Each row is a point on a landscape with many valleys, with its height.
A ball rolls from a point to the lowest of its 2 nearest points, and stops where none of them is lower. Distance is the straight distance between rows; heights are no part of it.
k_612: [119 144  67 129 124  94 124  77 106  98 183 153  92 151 110 177  83 157
 167 140  71 127 151 119 128 119  93  85  88 110  94 104]  height 12.6
k_120: [104  90 117  72  98 115 136  97 154 134 103 109 105 119 104 122 165 149
 148 115 171 125 134 120  83 113 115 137 119 152  93 115]  height 22.1
k_376: [116 152 182 134 129 208  97 131 149 190  64  84 164 144 134 156 159 105
 117 122 164  98  73 149  91 114 163  91 104 148 175 147]  height 51.1
k_927: [ 95  94 119 140  89 140 150 127 158 177  83 123 147 104  52 153 152 170
 122 120 126  50 113 146  93 113 125 145  93 202 148 170]  height 20.2
k_24: [169 116  93 125 130  81 133  93 127 124 110  89  98 165 121 127 125 135
 129 157 140 100 145 152 162  92 123 151 145 125 128 138]  height 51.8
k_71: [102  88 106 148  60 101 160 118 142 163  92 127 163 132  59 157 132 145
 138 159 111  99 157 117  84 102  99 128  69 187 137 142]  height 19.7
k_895: [115 137 162 123 135 141 112 166 143 113 109 129 111 104 131 111 146 117
 103  96 111 169  90 142 136 164 166 149 103 127 101 129]  height 19.9
k_609: [125 137 117 161 105 173  97 118 147 171 120 157 154 133 177 140 164 122
  96 144 117 199 168 134 151 111 100  68 102 109 131 159]  height 60.7
k_626: [133 112 127 112 139 134 107 120 149 114 117  94 110 137 117 133 151 130
 164 107 105 100  85 144  70 103 179 103 129 176 160 184]  height 40.1
k_559: [118 104 120 117 111  92 134 133 145 109 182 137 122 107 139 128 137 143
 113 109  86 155 203 143 132 167  64 142 162 112  77 179]  height 38.7
k_259: [136 115 123 102 132 112 146 118 150 127 116  71 103 181 132 113 131 115
 174 118  82 123  86 157  86 120 170  95  99 155 123 156]  height 41.9
k_352: [144 136 118 155 135 105 153 125 119  81 149 163 133 134  70 139  94 149
 102 166 110  54  85 136 140  90 126 125  85 155 169 104]  height 69.1
k_774: [140 125 116 131  90 160  55 129 138  86 139 149 111 129 146 139 119 148
 138 153 109 146 121 149 124 126 123  98  83 118 149  93]  height 34.1
k_33: [110 128 145 111 104 220 116 145 166 186  83 135 129 100  72 147 147 168
  84 136 148  69  81 158 114 130  80  78  79 147 190 181]  height 31.0
k_28: [123 109 170 131 175  80 140 167  86  91 169 122 102 157 130 133 109 117
 165 137 102 144  88  95 138 137 235 215 114 122 116 132]  height 48.4
k_462: [158 128 177 149 130  83 120 131 118 116 142 173  95 123 143 134 122 108
  92 150 128 143  65 128 128  94 189 185 124 105  91  64]  height 39.4
k_127: [ 94 108 147 144 150 101 133 150  93 118 132 108 133 142 150 121 111 117
 160  98  93 145  74 111 107 148 216 195 160 130 123 126]  height 50.4
k_140: [119 176 124 124 159 104  83 115 117  84 120  96  94  98 141 111 120 136
 160  50 131 169  97 139 140 151 169 163 173 104 138 100]  height 41.0
k_660: [114 107 151 107 136 161 129 172 154 177  98 145  94  93 126 117 179 128
  89  80 140 164 105 139 117 162 149 125 106 127  73 153]  height 17.4
k_821: [172 142 154 158 167 125 145 138 142 146 114 124 135 150 170 104 118  80
  97 159 121 122  89 161 176  82 173 132 188 137 159 152]  height 54.1
k_702: [138 139 181 158 113 188 109 126 140 151 111 134 186 127  73 177 148 110
 101 157 136  54  95 149  66 117 159  90  61 175 212 142]  height 55.1
k_687: [ 93 129 136 149 166 184 127 177 118 129 138 174 159 103 148 134 100 115
 123 111 115 126  94 109 114 147 155  99 177 149 160 161]  height 49.9
k_988: [132 105 135 112 134  67 178 114 111 115 136  62 111 197 108 110 121 117
 170 141  97  81  83 135  89  93 170 162 104 145 118 127]  height 43.7
k_727: [124 145 146 177  85 148 123 111 136 103 126 125 180 133 138  98 122  96
 101 139 117 108 126 151  62  89  70 119 162 147 187 124]  height 24.4
k_43: [ 89 170  95  87 109 157 133 126 126 142  86 109  96  89  72 138 144 168
 123  82 147 111 133 134 166 157  99 147  84 122  93 158]  height 15.3
k_99: [115 119 173  77 119 214 142 162 176 186  99 138 123 117 121 143 175 166
  91 140 149 147 117 168 142 149  93  77  79 136 115 196]  height 13.5
k_339: [141 157 137 133 181 125 150 112 122 131 151 160 100 104 133 157 137 111
  89  88 129 111 135 128 154 125 118 122 142 113  82 126]  height 10.5
k_391: [147 153 112 127 116 127  69 122 115 116 124 137 123 142 157 136  82 139
 145 174 124 162 159 144 212 132 132 148 144  99 136  61]  height 10.6
k_735: [140 136  83 163  66 117 157 110 130 111 146 142 139 134  90  97 138 130
  99 146 131 114 179 119 117  97  43 121  77 120 151 112]  height 63.6
k_333: [157 167 177 105 160  68 107 104  98  60 167  95  88 151 131 101 159 107
 143 105 158 141 100 106 119  96 185 174 102 102 109  57]  height 22.2
k_663: [171 141 176 124 164 149  92 190 124 158  66 117 136  82 143 126 179 119
 109 140 187 121 121 114 170 157 182 189 109 124 167 152]  height 62.9
k_222: [154 141 123 101 114  60 170  90 121  97 117  64 127 177 107  73 132  99
 166 115 139 117 167  96 125 107 107 155 115 133  93 105]  height 26.3
k_591: [185 151 156  88 174 145 141 165 111 129 117 101 124 139 169  98 112 144
 140 158 196 123 108 133 211 156 209 197 178  94 163 127]  height 77.3
k_256: [102 138  87 168  58 113 164 104 130 122 171 172 151  84  93 128 145 152
  92 104 112 133 200  99  89 109  30 103  96 126 126 150]  height 62.7
k_782: [109  80  78 115 115  96 147 131 138 152 106 116 116 124 108 161 126 158
 165 142 117 148 175 127 144 136 130 138 161 157  88 191]  height 41.1
k_471: [122 118 106 107 116 158  92 114 136 118 128 108 122 171 170 108 113 122
 172 130 131 139  93 115  56  91 126  56 164 127 165 126]  height 26.7
k_777: [140 128 155  95 169 122 170 152  93 132 127 120 143 161 187  98 107 109
 152 171 193 156  99  89 181 134 203 162 181  93 142  90]  height 75.9
k_723: [144 153 110 153 116  96 118 132 115 106 162 163 129 153 137 114  62 117
 117 164  82 170 164 146 213 121  93 135 136 101 124  58]  height 17.2
k_133: [144  71 139 108 128 167 133 151 173 179 108 129 123 160 113 111 146 130
 113 190 149  97 109 165 119 117 137  62 141 154 180 189]  height 8.9
k_476: [102 146  89 147 149  66 124 122 121 113 124 143  97 132 117 128  99 125
 149  96  72 201 130 110 189 158 132 138 140 106  95 155]  height 44.8
k_320: [125 152 165 126 134 189 107 105 131 129  88  63 163 149 145 125 137 108
 147 101 147 103  82 143  94 120 169 113  92 138 184 101]  height 49.3
k_543: [139  87 167  87 109 159 144 145 184 190  76  69 146 146  84 123 183 136
 123 145 155 103 152 174 129 152 125 107  67 164 135 169]  height 13.9
k_791: [126 148 132  99 163 162 131 147 136  71 195 178  94  91 115 114 113 150
  83 102 122  82 124 147 133 144  68 104 146 113 113 122]  height 23.6
k_880: [165 118 124 121 158  78 138 141 135 104 145 121 107 118 123 115 145 122
 119 117 109 135 190 139 161 160 123 176 165 127  90 164]  height 40.9
k_348: [ 95 124 117 129 125 129 149 103 124 135 133 114 174 141 133 171 118 120
 161 125 109 112 186 124 106 145  86 100 138 152 116 121]  height 12.5
k_375: [106 111 111 108 149 156 135 147 135 127 113  85 101 111 113 121 128 158
 154  73 109  90  93 160 100 158 156 135 144 157 125 180]  height 38.0
k_594: [136 143  66 180  95  98 118  83 106 136 172 143 108 144 125 166 100 137
 152 148  56 151 147 107  94  80  84  65  97 118 128 148]  height 16.4
k_765: [158 101 136 126 176  83 176 155 115 113 137 130 107 124 109 121 151 110
 121 136 154 118 162  97 162 127 160 162 162 135 103 180]  height 39.7
k_575: [157 107 122 101 137 157 144 117 157 147 128 107 115 129 129 134 132 141
  91 161 145  76 163 187 154 123  79 105 169 136 140 173]  height 35.6
k_715: [150 122 177 106 117 110  93 129 125  94 123 173  95  90 111 154 153 131
  99 142 157 130  86 124 120 108 160 160 105 111  98  69]  height 34.2
k_631: [ 90 116  76 134 145  90 158 131 105 114 136 156  85 120 110  93 100 132
 146  92  98 139  86  66 114 129 130 126 182 123 111 137]  height 34.4
k_151: [147 140  75 168  72 138 156 121 130 139 136 173 141 135 110  94 104 117
  71 175 134  94 138 131 157  71  72  91 100 121 173 102]  height 64.8
k_646: [152 160 110 156 161  67  85 125 124 101 149 138 115 137 176 100 110 119
 158 116  58 245 161 128 188 163 135 117 142  94 122 141]  height 46.0
k_34: [149 120 109 141 192 101 158 114 106 148 121  91 132 145 162 133 131 116
 187 112 155 144 145 106 151 142 200 142 183 122 119 159]  height 69.2
k_50: [160 129 164 167 113 146 104 130 151 167  90 132 159  97 127 161 192 111
  90 134 144 123 134 156 109 114 152 143  85 152 138 129]  height 60.2
k_263: [104 128 160 134 153 170 132 153 120 176  71  64 159 112 151 130 154 133
 154  90 171 127  87 128 111 151 188 171 172 138 156 145]  height 32.2
k_856: [183 149 104 160 143  96 100  95 121 103 141 103  93 167 155 119 112 112
 152 140  98 135 129 149 154  82 142 113 132 127 162 114]  height 49.4
k_793: [158 123 127 142 126  28  97 133  82 123 149  90 100 171 141  49 107  87
 159 131  99 202 167  83 127 168 135 198 135  80  97  81]  height 81.3
k_674: [107 155  95 120 145 113 140  72 107 101 142 112 122 132 109 148 101 147
 145  92 141  96 155 133 129 143  91 146 151 103  80  72]  height 30.9
k_475: [136 123 162 127 161  80 162 131  93  89 175 102 101 195 113 118  95 118
 166 133 111 100  94 131 128 118 199 182 124 122  97 103]  height 46.1
k_380: [141 125 128 112 132 161 103 169 119 118 139 114 120 127 163  90 114 129
 115 116 130 162 154 167 162 222 138 164 132  87 109 108]  height 58.4
k_956: [ 95 105  94  63  70 130 116 100 152 115 108  87 111 134 116  97 156 162
 157 106 142 155 166 133  88 136  81 121  86 123  86 122]  height 20.0
k_415: [122 134 161 117 183 114 124 136  84 119 119 134 136 121 148 137 135 105
 140 106 161 168 108  76 161 141 219 167 106  92 107  93]  height 34.6
k_790: [149 128 155  73 128 114  98 124 129  95 116 125  81  96  98 150 168 143
 120 122 149  89 118 153 130 127 132 171 104 127 103 119]  height 29.4
k_784: [136 129  94 103 115  98  86 109 125 123  95 136 104 128 131 116 100 153
 146 150 157 181 141 129 191 123 136 169 158  95 102  92]  height 4.0
k_344: [114  95  90 124 109  42 167 119 122 141  97 105 102 143  84 129 115 136
 178 156 104 134 132 112 139 120 146 173 142 160  76 159]  height 42.1
k_539: [151 128 160 122 142  99 125 151 119  87 138  72 113 166 150  61 118 116
 142 119 139 143 113 157 132 156 166 205 161 102 122  88]  height 79.8
k_635: [144 144 132 184 123  92 141 111 108 129 155 156 164 127 164 139  92  77
 111 139  83 176 168 129 168 129  95 125 143 106 117  98]  height 22.9
k_724: [ 93 128 126 173 151 177 126 144 109 144 127 186 136 107 127 152 107 126
 104 109 109 106  63 106 106 103 173 100 130 139 147 106]  height 47.3
k_983: [118 132 117 119 121 129 104 123 125 117 123  71 156 159 187 115 106 115
 203 105 109 161 101 121  47 134 133 111 171 139 147 119]  height 22.5
k_8: [140 125 185 149 154 109 126 138 111 122 128 156 134 111 160 167 118 114
 119 146 112 126  57 130 132  83 201 182 163 133 137 119]  height 45.7
k_84: [127 110 145  63 129 114 128 100 140 110 136  99 126  90  83 130 187 142
 141  92 164  63 144 121  74 111 137 164 100 165 114 108]  height 25.1
k_220: [121 109 144 134 148 130 167 145 110 118 114 131 136 163 104 132 107 121
 150 154 138 111 106  85 158 122 182 137  92 141 133 128]  height 29.6
k_989: [110 111 105 116 169 117 157 140 126 116 127 125  95 132 133  89 115 135
 147  69 123 132  99 118 108 163 161 132 180 133 100 164]  height 36.1
k_752: [117 170 101 122 122 107  85  62 117 109 156 110  74 116 145 126 108 161
 133  52 117 179 150 156 152 147  92 138 167  69  83  73]  height 35.7
k_372: [134  79 153 111 150 176 121 158 135 163  96 118 167 162 121 145 114 126
 152 201 167  92  98 127 141 125 173  79 153 160 198 174]  height 2.3
k_363: [151 103 144 129 154  72 128 151 103 121 145 104 105 157 159  49 129  85
 136 122 135 180 123 109 130 156 176 196 140  83  90  93]  height 80.7
k_434: [125 117 134 149  59 148 128  98 168 126 130 161 169 132  89 144 124 145
 104 189 119  92 108 163  60  90  85  53  62 168 203 140]  height 24.2
k_851: [119 145 130 119 110 183  81 134 141  87 142 167 122 101 101 163 114 173
 110 127 112  90  93 151 100 133 105  90  55 148 160 106]  height 38.2
k_252: [134 109 142 109 105 151 137 102 160 127 143 145 146 123 114 165 127 152
  83 175 133  68 129 179 119 101  60  90 128 145 129 157]  height 31.8
k_498: [ 81 123  86  85 106 154 150 130 115 117 146 156 114 121 140  89  98 152
 133 107 163 169 156 101 132 164  73 103 166  80  91 105]  height 30.7
k_691: [126 116 139 104 181 139 191 165 132 151 107 132 124 113 104 132 135 123
 120 133 157 100 106 113 175 133 140 137 172 153 128 172]  height 37.4
k_45: [106 124 102 113 118 147 147 129 148 154 101 121 109  87  60 146 158 178
 106 102 149  63 137 145 139 129 105 130  98 164 136 174]  height 17.6
k_23: [ 86 138 150 136 113 198 100 149 133 134 139 189 137  67 126 186 134 158
  88  93 117 113  98 139  94 153 116  94  72 132 114 110]  height 41.5
k_239: [182 168 173 152 132 125  59 128 136  58 182 149 125 123 151 136 123 122
 105 133 110 128 129 165 136 107 112 123 135 129 174  68]  height 43.1
k_936: [104 132 150 108 168 138 166 153 105 159  87 105 134 113 140 148 121 135
 138 118 184 116  98 108 172 140 180 177 192 132 126 144]  height 35.1
k_289: [151 134  70 197 111 121 153 107 114 128 145 179 125 138  92 108  91 128
  76 175 113  56 104 150 136  63 101 112 127 150 171 112]  height 66.7
k_279: [143 140 176 116 123 120  92 126 129  53 161 130 156 130 166 120 122 103
 135 117 125 156 133 114 107 128 103 121 140 115 136  55]  height 49.1
k_365: [ 75 109 133 117 102 203 141 157 162 191 121 155 112 114 120 133 160 159
  84 108 148 145 104 136 109 131 100  84 102 129 106 157]  height 15.2
k_992: [133  68 149 111  73 122 161 129 176 169  92 124 158 147  76 134 159 145
 120 180 150 111 141 155 112 112 109 101  63 175 138 154]  height 16.7
k_449: [119 151 114 126 153  89  55 101 127  80 147 139  72  90 129 128 110 150
 151  75 113 168 123 121 126 133 129 140 163  92 118  77]  height 38.3
k_255: [174 170 109 145 168  81  98 136 119 116 133 109 120 154 180  92 105 109
 158 141  84 202 131 130 198 106 150 126 157 108 145 124]  height 47.1
k_217: [161 110 150  88 148 170  94 188 139 122 102 144 101  83 132 122 143 146
 116 155 168 112 125 116 169 157 149 149 122 123 159 150]  height 64.5
k_780: [132 139 123  97 159 102 159 119 112 112 140 124 116 163 167  90  92 102
 154 144 167 152 105  76 158 110 144 111 184  85 122  70]  height 74.8
k_329: [116 131 174  92 137 150 136 190 139 112  87  93 135 130 120  91 135 132
 137 120 143 137  78 154 143 173 170 175  92 138 118 126]  height 23.2
k_680: [171 155 160 164 102 156  82 127 143  82 146 127 165 145 160 117 115  97
 101 164 101 112 122 194 107 108  85 116 142 127 186 100]  height 34.3
k_246: [120 149 190 149 130 212  92 144 146 201  84 115 167 130  76 174 141 108
  97 155 146  45  68 171  80 119 162  83 116 162 212 183]  height 52.9
k_64: [102 176 102  85 127 159 115 117 108 135  67  96 100  94 110 121 126 163
 137  91 190 147 130 135 198 189 123 164 129  87  94 125]  height 12.8
k_565: [107  86  97 126 141 107 170 130 128 154 113 142 132 118  84 163 119 147
 130 146 153  78 142 109 139 110 120 131 168 166  96 166]  height 39.5
k_769: [121  98 136 127 104 161 107 185 135 122 126 120 142 122 125 121 123 136
 123 120 105 124 161 171 134 207 115 169 107 134 122 130]  height 56.6
k_625: [137  79 156 153 137 160 129 151 133 173 127 130 182 161 137 175 120 105
 133 210 151  81 135 126 120 105 159 111 134 176 176 139]  height 9.6
k_297: [127 135 115 194  86 116 147 113 135 133 132 146 170 130 106 160 143 109
 115 124  68 144 153 134 127 123 102 101  58 154 124 146]  height 15.9
k_185: [141 104 103 119 119 157 139 156 159 144 125 115 102 123 146  84 168 138
  86 123 153 142 164 149 129 134  90 111 156 120 138 186]  height 67.3
k_576: [158 144 137 135 147 187  96 175 133 127 156 128 129 114 186 118 109 125
  94 126 118 115 157 195 164 192 126 141 180 106 143 147]  height 60.4
k_257: [131 154 138  78 142  99 134  81 133  88 156  75  90 151 113 113 151 116
 163  55 114 113 144 146  86 129 149 113  89 130  74 103]  height 16.0
k_944: [117 161 118 151 111 125 109 115 110  86 165 141 144 138 157 100 106 104
 134  96  92 166 139  87  88 118  62 102 124 100 147  50]  height 51.9
k_424: [110 149  73 133 126 119 108  47 122 127 133  92 105 124 157 160 119 147
 169  90 123 143 167 137 132 136 103 122 156  91  97  98]  height 33.6
k_199: [162 132 109 134 163 161 129 157 144 174 120 105 115 140 149  81 159 122
 104 109 148 163 174 151 159 171 136 113 134 111 125 186]  height 67.9
k_212: [105 125  97 172  27 136 126 105 143 142 136 133 172 140 106 139 135 149
 121 160  82 131 155 143  47  95  54  80  71 162 192 162]  height 20.3
k_40: [139 159 145 105 153 171 113 109 113 118 109  78 122 146 128 141 127 130
 151 108 150  70  97 150 142 123 161 135 113 122 161 105]  height 47.0
k_311: [106 135 127 164 123 102 121 100 102 122 176 189 136 106 174 124  92  92
 108  99  97 168 135  70  85 126 100 103 156  84 126  55]  height 53.6
k_341: [110 146 112 175  44 138 101 101 147 133 122 101 174 134 138 124 125 117
 148 119  77 137 153 147  38  93  68  98 122 159 180 157]  height 17.3
k_999: [ 67 148 102 159  99 124 140  87 140 173 146 128 138 120 148 137 169 142
 122  73  84 201 166 106 110 113  80  77 126 104 105 190]  height 61.9
k_362: [119 139 119 122 142  56 144 124 115  97 105 108 109 143  94 125 109 120
 171 131 116 167 110 117 176 130 162 186 141 129  93 142]  height 43.5
k_540: [115 162 122  93 128  75 156  84  96  90 135  86 114 157  89 109 103 117
 153 107 148 121 185 106 149 151  85 160 130 109  70  88]  height 28.3
k_235: [102 132 129 127 153 164 110 159 135 115 121 148 139 100 174 120 112 134
 141 106 125 161 108 130 120 152 132 116 237 134 151 182]  height 52.3
k_653: [109 106 102 167  98  91 132  94 111 164 144 180 120 115 130 150 119 106
 124 118 100 154 140  64  71 107 118 114 100 109  94  74]  height 55.2
k_994: [ 91 134 100 110 129 114 160 140 127 112 119 163 114 109 126  75 114 127
 127  93 137 177 133  87 152 130  85 110 175 112 113 137]  height 32.5
k_405: [139 102  96 123 113 170 108 182 147 123 128 147  99 129 109  73 154 141
 101 124 125 141 129 141 140 139 122 119  86 124 151 165]  height 66.6
k_419: [113 139 103 122 105 175  70 116 141  93 147 142 113 153 154 123  96 144
 149 143  88 154  89 144  93  92 101  58 141 134 166 136]  height 30.2
k_743: [136 109  99  94 127 197  86 188 129 126 140 172  79  76 125 120 144 172
 106 124 151 136 146 118 157 175 127 129 103 125 145 165]  height 65.7
k_304: [136 131 155 116 157 112 159 135  99 121 109  99 152 136 117 123 139 101
 146 137 180 134 143  88 185 138 181 180  86 115 124  99]  height 32.3
k_618: [ 95 114 127  71 143 145 155 119 109 106 123 161 128 120  99 121 123 142
 137 132 204  93 127  78 112 115 117 111 119 115  96  77]  height 72.9
k_814: [137  93 129 145  81  54 136 141 102 139 108 129 133 150 108  89 149  87
 146 161 145 162 157  62 111 111 150 194  81 127  96  91]  height 82.8
k_313: [130 126 110 125 164  88 153  91 119 120 130  69 139 142 142 164 121 119
 196 105 120 121 145 127 116 134 158 139 179 149 110 166]  height 69.9
k_441: [110 115 126 171 113 144 146 131 146 154 176 224 157  74 145 145 138 120
  79 131 125 129 151  98  99 110  86  87 163 148 136 141]  height 57.0
k_57: [132 154 139 159 114 191 128 146 157 183 125 169 160 107 144 153 152 126
  70 136 123 141 175 153 172 124  98  83 113 138 136 193]  height 60.1
k_557: [133 139 165 110 150 123 137 175  87 127 134 190 114  80 100 149 104 123
  76 174 173  83 119  87 193 130 177 208 128 116 114  87]  height 41.3
k_454: [175 130 104 158  78  27 119 129  99 123 148 119 102 146 131  74 107  86
 133 155  79 189 166  90 119 117  80 169 133  87 109  79]  height 81.8
k_374: [153 123 154 135 166  90 155 138  87 101 184 205  95  93  79 158 111 129
  84 163 154  64 106 105 160 118 176 179 115 121 107  92]  height 45.9
k_850: [140 117 128 129  86 109 143 112 158 106 166 152 136 114 139 147 140 141
  85 151  99 112 184 171 117 115  47 119 140 134 101 159]  height 35.9
k_623: [120 129  85 119 113 139 105  98 117 156  63 111 119 117 129 149 121 157
 149 133 176 155 141 113 183 136 146 146 128  99 125 111]  height 8.8
k_496: [149  84 158 100 129 195 144 153 192 210  82 101 120 146 105 127 173 145
  88 158 157 107 120 170 142 147 106  67 105 141 141 206]  height 11.9
k_519: [163 127 100 132 194 137 105 132 122 167 117  94 129 144 173 128 154 118
 152 102 145 173 160 126 145 186 177 112 132 106 116 155]  height 68.5
k_398: [131 154 168 123 157 192  98 158 130 143 121 100 165 102 183 151 121 113
 132 105 138 118 126 169 102 183 139 115 227 133 147 192]  height 54.8
k_393: [156 147 151 106 168 101 133 160 107  90 134  78 109 129 161  75 121 139
 150 115 169 135  96 143 178 154 182 219 201  92 153 127]  height 78.6
k_616: [157 149 186 160 174  95 123 139 124 135 118 121 156 139 199 116 148  81
 119 153 115 170  86 134 160  82 203 179 179 114 131 142]  height 50.8
k_370: [ 74 117  95 115 133 123 166 115 108 124 131 173 154 129  85 136 113 163
 149 143 171  67 102  62  97  98  92  89 107 163 126  94]  height 72.0
k_514: [141 100 131 172 115 123 128 110 110 151 143 114 192 176 142 172  91  89
 156 205 115  65 144 139  75  90 135 116 137 168 169 106]  height 21.9
k_223: [138 123 169 111 165 124 141 173  94 133 126 173 123 109 129 151 108 118
 115 154 158 145 103  65 192 151 224 183 133 102 113 115]  height 37.3
k_296: [131 154 108 151  93 141 134  91 137 124 158 149 140 131 104 186 127 162
 113 137  70 109 145 173 143 119  86  83  62 144 135 155]  height 12.3
k_786: [126 163 137 114 184 104 148 113 112  72 196 178 102 103 115 130 111 119
 103  92 128 105 137  99 144 130  93 114 145  96  95  91]  height 16.8
k_335: [151 154 105 144 137 132 127 114 132 134  84  90 133 141 138  90 135 109
 113 145 137 134 132 168 185 101 123 144 175 125 159 157]  height 53.8
k_32: [117 117 114 179 137 120 124 127 121 110 183 243 137  64 143 149  92 131
  83 141  98 110 131 110 113 111 101 113 160 127 143 105]  height 54.0
k_85: [146 127 117 152  83  52 142 130 102 124 114 131 105 158 102  86  99  82
 114 168 121 158 146  90 150 116 122 185 116 122  86  77]  height 82.4
k_806: [122 121 125 129  92 178 131 108 156 160 126 159 150 128  84 155 138 161
  83 177 146  61 113 175 117 105  74  62  69 138 169 145]  height 28.1
k_882: [154 158 138 118 166 153  73 123 129  93 107  94 108 135 167 109 132 124
 146 104 146 143  82 137 139 129 166 134 148 107 162 105]  height 44.0
k_854: [ 92 143 139 147 126 183 117 131 124 133 150 205 134 104 148 161 101 122
  87 117 112 123  70 129 101 127 111  87 116 111 125  82]  height 44.4
k_162: [ 98 129 116 160  79 116 127 123 146 158 118 163 145 113 179 122 147 113
 116 118  99 223 136 108 110 106  87  90 120 117 121 130]  height 61.4
k_437: [130 138 120 103 107  70 162  87 134 107 120  67 147 154 108 112 131 108
 185 124 113 103 136  82  82  78  76 112  95 154 137  99]  height 24.1
k_713: [117  86 121 140 102  97 141 143 138 157 105 134 137 116 100 114 169 111
 135 119 161 164 167  58 119 119 141 160 112 144 104 117]  height 83.2
k_400: [153 119 171 133 134 158  96 166 137 173  79 121 149  90 113 162 193 125
 105 126 170 140 139 118 139 149 182 159  53 136 119 118]  height 61.5
k_544: [ 74 151  96 143  78 130 157  80 152 150 152 136 144  98 105 139 172 167
 107  85  97 141 169 129  93  90  47  94 121 140 120 191]  height 62.2
k_145: [122  96 177  81 152 153 169 181 131 136  92  87 151 169 103 121 135 135
 148 153 166 100 104 124 145 162 172 134  84 140 134 131]  height 26.5
k_731: [123  81 135 158  89 118 120 138 146 146 109 114 167 126 145 134 140 119
 126 136  94 127 167 167  92 154 124 164 134 159 116 136]  height 54.5
k_640: [119 125 118 149 151 109 146 133 100 116 180 217 121  76  93 174 107 143
  96 138 131  76 106 117 115 121 131 137 128 134  99  92]  height 50.0
k_346: [ 86 134  81 133  94 130 148  92 117 121 155 151 149 130 111 179 100 161
 139 131  90 108 167 129 123 135  52  89  98 136 106 120]  height 7.5
k_998: [101 136 116 104 141 141 151 127 121  93 130 167 147 125  96 159  90 158
 139 166 154  54  89  91 149  99 118 104 115 152 167  95]  height 71.0
k_79: [136 103 112 170 116  80 119 126 122 163 128 143 109 134 143 101 143  88
 132 106  88 186 120  79  64 110 134 124  91 114  90 100]  height 56.0
k_20: [128 164 151 103 163  78 131  92 110  78 141  91 119 149 134 110 144 106
 163  74 126 161 121 100 123 126 156 142 109 107  82  85]  height 18.7
k_460: [121 116 151 127 135 191 139 165 151 154 158 187 158  93 151 148 142 121
  67 130 143 111 147 125 129 131  83  80 162 147 137 178]  height 58.8
k_688: [176 124 149 129 163 157  77 158 135 123 133 110 151 121 188 138 146 121
 130 135 130 131 158 156 133 159 154 142 177 138 160 163]  height 57.7
k_224: [147 140  85 119  91  91 141  76 136 127 116  87 146 167 107 141 127 123
 172 153 107 108 152 108  90  68  62  63 100 155 161 138]  height 22.0
k_950: [112 108 119 123 124 119 134 116 132 133 140  96 156 148 186 124 110 120
 157 124 107 166 153 131  91 161  93 106 192 126 104 124]  height 17.7
k_272: [ 83 142  99  93 130 181 141 141 120 118 174 156 108 117 139 119 109 171
 107 107 139 116 145 142 154 171  67 105 139  85  89 132]  height 28.4
k_506: [127 123 128  60 162 152 137 119 119 101 126 113 107 148 143 124 118 143
 154 129 194 113  94  93 134 127 137  97 145 103 103  79]  height 73.8
k_429: [148 154  70 143 109  83 120  75 127 132 143 104 125 151 153 144 113 126
 170 142  77 161 169  82 101  84  52  76 144 131 136 150]  height 19.1
k_536: [104 102 151 117 144 159 170 147 135 158  83  56 157 154 119 100 143 141
 154 127 177  82 108 128 126 145 164 142 137 151 173 143]  height 29.3
k_583: [105 133  99  60 112 118 126  82 141 117 144  68  99 140 118  99 151 142
 178  61 114 156 156 150  74 165 126 114 103 111  63 116]  height 18.1
k_807: [113  77 146 162 128 110 122 148 125 143 125 128 134 126 161 140 113 113
 141 115  76 156 120 144 108 174 169 167 182 133  99 151]  height 52.4
k_16: [129 153 112 186 111 110 156 114 130 157 125 153 144 121 131 137 126 106
  88 129  87 158 150 146 179 119 102 122 102 121 106 134]  height 18.8
k_766: [168 148 178 170 121 192  99 127 141 157 127 136 165 112 121 198 164 101
  80 144 125  75 116 186  86 134 147 105  55 151 178 124]  height 57.8

For each start below, name the point where the ball stops.
k_807: k_339
k_79: k_341
k_821: k_257
k_34: k_346
k_40: k_346
k_576: k_346
